Points on a hilly landscape, in no order, each with its height.
From any point a ball rolls to the lowest of the 2 points nearest to it. It stops when none of these is lower. Distance is the straight distance between rows; heights are no part of it.
k402: [112 150 156 172 115 181 126  76 128 217 132 189 148 163 128 174 106 110
 139 132 129  97  86 167 112]  (h 37.3)
k219: [171  96 168 108 170 159 160 139 116 176 123 145 120 109 141 109 129 130
 121  67 110 149 185 105 123]  (h 20.1)
k679: [147 175  89 133 157  79 103 161 142  76 119  87 113 122 122 119 108 130
 140 104 126 138 113 123  84]  (h 47.9)
k362: [143 153  55 144 202 117  85 124 153  86 134 116  63 134  76 147 157 141
 112 137 145 185  80 143  88]  (h 32.3)
k8: [128 142 125 152 133 139 150 122 127 106 138 119 134 119 126  89 105 118
 163 138 119 166 119 105  96]  (h 35.2)
k527: [180 143 116 166 176 168 149 129 155 150 116 172 114 117 129 127 174 109
  71 118 104 191 152 151  90]  (h 13.3)
k800: [157 160 124 111 190 114  80 143 167 127 116 143  95 107 105 153 175 133
  84 106 135 146 142 159 147]  (h 45.4)
k597: [ 74 120  65 131 108 102 106 172 110  78 111  96  43 129 126 110 135 142
 176 126 105 165 103  90 116]  (h 62.9)
k627: [102 125 139  94 128 108 128 148 137  83  98 117 125 102 127  94 135 124
 160 135 125 129 123 124 149]  (h 55.1)
k785: [ 66 116  95 131 104  96 135 161 132  58  85 109  82 107 123 101 152 129
 180 165  98 157  97  96 144]  (h 59.8)
k312: [155 136 150 123 137  92 135 155 160 116 101 150 173  87 137  84 154 135
 130 160  96 112 138  89 140]  (h 25.6)
k122: [ 73  84 127 156  56 115 128  98  73 131 165 114 153 194 113 156  89 123
 133 126 128  59 149 153 166]  (h 41.5)
k578: [138 109 101  80 113  88 117 185  91  91 121  68  90 141 149 118  95 116
 156  52 132 123 156 149 102]  (h 49.6)
k648: [110  71 144  50 140 136 132 159 114  98  94 118  95 100 115  89 136 123
 165  94 128 139 127 133 143]  (h 52.2)
k242: [119 163 111 174 118 146 116  73 159 146 155 117 172 144 127 149 118 132
 100 200 159 151  47 120 101]  (h 39.4)
k756: [129 132  72 120 151  82 114 175 124  49  90  84  86 119 118 117 114 119
 165 105 103 156  98 107  69]  (h 52.8)
k461: [169 107 148  97 138 107 167 160 123 111  84 110 134 104 161  79 127 114
 142  73  79 134 173 104  87]  (h 19.9)
k58: [123 116 176 136 121 182 145  98 145 186 142 211 182 124 134 164 147 120
 108 165 129  99 118  98 143]  (h 25.2)
k786: [105  81 133 130 100 136 179 159  95 117 104 133 107 117 146  95 117 116
 184 103  80 142 170  94 143]  (h 58.2)
k728: [ 94 134 129 108 108 143 118  86 100 125 175  92 149 177 129 144  88 133
 116 125 189  89 124 171 127]  (h 20.7)
k849: [127 125 111  90 118 105  98 166  92 131 148  76  82 157 149 146  94 137
 138  56 155 128 150 152 135]  (h 41.6)
k273: [112  92 141 105  95 101 118 111 143 144 135 165 179 124 147 143 128 149
  85 164 150  79 131 109 182]  (h 24.9)
k794: [181 127 146 106 120 129 188 119 109 110 116  98 159 117 146  69 105  92
 150  98  83 128 153 109  50]  (h 31.3)
k634: [183 119 114 127 196 169 138 131 141 161 141 135  96 123 109 131 162 118
  86  88 130 193 128 149  85]  (h 20.5)
k358: [158 140 151 170 147 167 144 147 150 168 114 177 128 117 135 141 163 121
  95 119 105 158 163 128 137]  (h 24.3)
k255: [145 144 120 101 202 136 104  96 156  98 122 122 106  93  78 101 154 138
 139 144 162 165  79 131 107]  (h 39.2)
k773: [129 159 134 188 137 205 122  97 115 204 122 178 116 162 115 156 118 105
 133 117 110 146  92 173 102]  (h 30.6)
k501: [148 147 106 184 171 161 152 124 141 121 128 153 105 107 107 114 167 123
 107 146 106 208 117 116  98]  (h 21.5)
k39: [129  99 147  93  90 101 129 147  97 121 134 109 162 151 154 122 114 138
 124 104 160  47 182 154 158]  (h 34.8)
k888: [103 131 147  66 135 147 103  94 121 140 165  99 135 162 128 147 103 147
  99 104 217  78 128 175 141]  (h 5.7)
k636: [128 128 108 152  68  54 102 136 135 133 138 108 174 135 177 151 105 145
  84 148 136  99 130 126 165]  (h 24.0)
k459: [136 170  92 131  97  48  93 157 121  81 140  59 134 150 155 136  89 132
 130 107 148  83 138 160  98]  (h 36.6)
k310: [ 60  89 132 163  58 128 143  72 104 156 148 167 166 170 112 169  91 116
 120 180 113 105 107 122 155]  (h 46.1)
k507: [150 201  83 146 138  47  85 139 144  87 144  74 129 137 142 145  99 139
 123 124 152 115 106 137  87]  (h 42.8)
k656: [ 96  92 153  46 119 109 106 156 116 106 100 123 111 133 135 114 134 136
 148  92 168  79 170 159 198]  (h 46.7)
k845: [162 166 153 128 134 139 116 122 129 156 154 124 154 139 149 150 113 133
 105 117 155 116 135 138 110]  (h 76.2)
k628: [182 179 128 151  92  95 119 121 135 160 164 119 186 145 163 159  95 130
  83 140 133  94 130 127 111]  (h 77.3)
k706: [123  96 169 107 147 167 153 132 119 158 123 165 114 110 133 132 129 144
 133 102 138 136 167 109 159]  (h 31.5)
k530: [100  82 118 166  46 109 144 112  85  99 150 102 184 164 113 120 101 121
 143 135 110  53 138 132 146]  (h 47.5)
k264: [158 152 170 151 110 146 143 120  98 184 141 163 137 143 133 159  95 119
 131 105  92 131 166 136 111]  (h 71.6)
k579: [118 105 144 157  77 101 168 161  99 139 118 144 139 133 160 126 113 129
 169 121  87 118 195  98 167]  (h 63.1)
k275: [173 134 152  90 121 140 167 116 101 123 132 115 171 128 144  78  94 105
 139 109 125  91 163 126  89]  (h 39.6)
k110: [151 131 156 172 132 156 128 140 174 168 110 180 152 105 140 153 186 131
  77 160 121 125 127 125 158]  (h 24.1)
k691: [ 91 135 111 193 126 207 115  87 164 190 111 160 115 132 132 163 153 118
 112 174 143 135  67 152 128]  (h 13.8)
k916: [161 116 130 140  49 117 167 120  85 109 149 115 207 147 116  96  98  99
 134 139  92  49 139 131 114]  (h 53.5)
k659: [ 58  81 112 143  66 116 141 122 102  93 136 100 144 146 128 113 114 137
 146 161 135  96 124 132 169]  (h 51.7)
k514: [132 124 102 108 107  93 147 175  95  53 104  70 103 139 145 105  94 106
 159  84 112 136 130 130  67]  (h 55.6)
k881: [111 133 133 113 165 117  90  91 177  93 108 130 117  65  87 115 177 134
 141 204 129 140  89 111 165]  (h 44.4)
k243: [172  99 150 103 168 121 158 155 135 139  88 139 113  90 136  90 152 126
 126  72  90 150 178  97 122]  (h 3.9)
k200: [194 185 151 147 133 140 129 104 109 182 162 126 153 157 135 147  86 111
 120 104 115 132 143 149  65]  (h 74.5)
k822: [147  85 121 104 163 156 154 119  96 162 154 102 101 141 113 122 102 122
 167  74 111 185 129 125  90]  (h 38.4)
k937: [ 63 111 112 135  75 125 117  99  94 134 166  84 125 190 134 155  85 129
 115 132 168  85 138 171 158]  (h 32.7)
k490: [ 95 127 121  97 120  88 118 169 145  35  60 107 109 104 117 117 152 106
 177 152  87 145 112 107 127]  (h 57.7)
k37: [114 120 161 126 153 134 137 124 166 123 111 171 135  63 104  98 178 145
 128 195 112 136 115 101 168]  (h 42.7)
k893: [127 128 168 139 151 214 136  91 148 174 140 185 140 113 122 147 154 129
 105 156 148 130 102 123 133]  (h 29.2)
k516: [114 129 120 195 123 168 108 119 176 183 107 166 133 114 147 168 173 127
  77 180 138 126  85 142 152]  (h 18.5)
k707: [119 104 146  25 137 110  90 157 137  89  72 112 110 103 116 115 151 112
 163  96 129 109 162 139 172]  (h 49.5)
k357: [169 144 150  79 175 106 121 149 162  98  79 137 147  79 116  84 158 107
 140 122  96 123 141 106 116]  (h 35.3)
k801: [128 142 110 117 195 137  97  92 162  81 107 127  76  79  72 121 187 131
 140 178 133 165  88 127 138]  (h 42.0)
k880: [121 157 106 106 160 106  60 142 151 126 120 105  68 129 114 158 159 148
 108 105 145 145 124 153 150]  (h 49.4)
k292: [112  92 179  92 148 148 139 135 135 135 101 171 119  78 121 106 160 146
 141 142 133 116 148  99 179]  (h 38.3)
k733: [137 133 129  93 140 141  85 158 104 169 153  93  78 158 150 178 111 142
 105  44 169 139 134 167 138]  (h 31.2)
k436: [145 129 158 162  95 116 162 139  92 166 123 146 130 139 150 141  87 117
 159  93  69 136 203 115 126]  (h 67.6)
k86: [111 135 140 142 148 187 125 113 129 150 145 139 101 128 120 144 135 143
 125 130 147 164  98 129 131]  (h 34.5)
k610: [168  88  93 106 203 126 144 140 119 142 156  78  98 135  99 120 126 129
 142  76 131 183 105 128  57]  (h 31.9)
k91: [ 83  82 158 126 111 176 192  99 104 124 141 174 158 106 109  92 116 121
 178 167 107 122 140  91 142]  (h 47.2)
k640: [144 176 103 206 117  90 106 175 168 146 107 137 122 133 163 176 171 126
  75 125 105 136 146 138 146]  (h 5.8)
k985: [128 103 130 108 160 174 140 113 105 138 152 120  81 124 104 119 118 136
 152 108 137 185 100 117 115]  (h 40.0)
k293: [132 106 155 122 104 137 149 111 136 157 146 201 196 105 143 136 139 136
 102 172 122  91 125  79 159]  (h 20.9)
k797: [116  92 146  73 110 126 132 157  92 106 125 117 124 139 147 105 115 131
 142  82 150  85 174 156 154]  (h 41.9)
k97: [114 157 140  99 133 146  92 122 132 154 146  96 101 158 147 168 107 147
  94  96 200 120 116 172 138]  (h 19.2)
k325: [171 135 152 131 122 133 175 128 144 146 140 173 190  96 140  88 132 128
 126 172  99 111 137  68 131]  (h 10.6)
k231: [114 145 134 151 111  83 106 142 160 137 122 116 142 124 151 154 139 148
  98 153 136 125 120 124 168]  (h 18.7)
k90: [103 138  64 184 119 112 133 161 104  86 132  95  69 144 127 119 114 127
 172 115  93 178 115  88  95]  (h 66.7)
k134: [179 142 137 132  85 119 171 118  99 135 158 143 192 128 142  97  95 109
 141 150 102  78 165 112 109]  (h 47.6)
k805: [176 122  81 125 218 127 121 136 147 118 140 115  87 130  80 128 151 134
 102  99 135 191 107 147  76]  (h 26.2)
k884: [135 163 116 173 139  88 101 158 180 130 105 142 113 111 129 160 184 140
  85 153 110 143 131 123 158]  (h 5.3)
k143: [ 90 136 152 157  82 146 140  86 108 183 139 184 156 173 128 175  92 114
 135 152 111 105 109 147 134]  (h 42.5)
k964: [174 151 141  89 203 116  98 131 168 123 110 143 126  86 103 112 171 128
 104 109 125 136 150 129 128]  (h 41.1)
k700: [129 102 157  90  99 105 114 128 126 156 141 146 175 144 159 162 122 146
  85 129 175  57 163 134 178]  (h 28.0)
k654: [119 174 115 163 159 140 106  73 178 117 138 116 127 137 100 137 155 143
  98 192 174 164  45 135 109]  (h 38.2)
k828: [131 163  92 128 185 143  93  84 153  90 145 108  86 130  85 129 144 150
 124 158 183 183  47 137  98]  (h 36.3)
k740: [104 158 120 209 124 198 131  94 128 178 125 166 106 156 113 158 136 110
 140 158  93 170  76 142 113]  (h 22.5)
k205: [151 161 103 181 168 141 155 111 143  96 139 128 131 109 104  98 139 133
 142 157 107 195 101  91  78]  (h 27.0)
k185: [ 83  67 155 106 101 170 190 125  86 113 121 160 135 127 121  92 116 122
 176 118 112 109 172 121 155]  (h 52.1)
k249: [ 70 135 106  98 118 108  91 143 126 118 129  94  70 140 127 136 126 150
 134 118 164 134 118 134 163]  (h 53.2)
k899: [157 139 129 124  85 116 126  92 124 155 175 136 202 155 154 153  96 130
  82 158 149  73 122 122 129]  (h 77.9)
k930: [ 99 124 132 126 110 151 164 106 111 107 146 138 154 123 120  95 108 125
 165 159 123 127 123 116 125]  (h 42.3)
k541: [ 50  99 106 110  82 103 115 137 118 108 119  92  92 144 130 123 126 143
 138 156 157 109 127 139 190]  (h 54.1)
k299: [134 131  95 135  60  46 102 152 120  97 136  72 168 148 166 130 103 131
 114 137 148  63 143 153 141]  (h 29.1)

Call two points neighbours if one is among the 2 nearest of the other. Go from one point of each pair to the other, from neighbour to neighbour, staying as low as possible. Name the highest point that can't be avoided.
k828, k243 -> k881
k691, k325 -> k985
k325, k888 -> k310
k884, k828 -> k514
k691, k527 -> k358

For each start below, name the point where the ball stops.
k90 -> k884
k627 -> k293
k659 -> k888
k628 -> k527
k249 -> k325
k514 -> k888
k916 -> k888
k899 -> k527
k786 -> k527
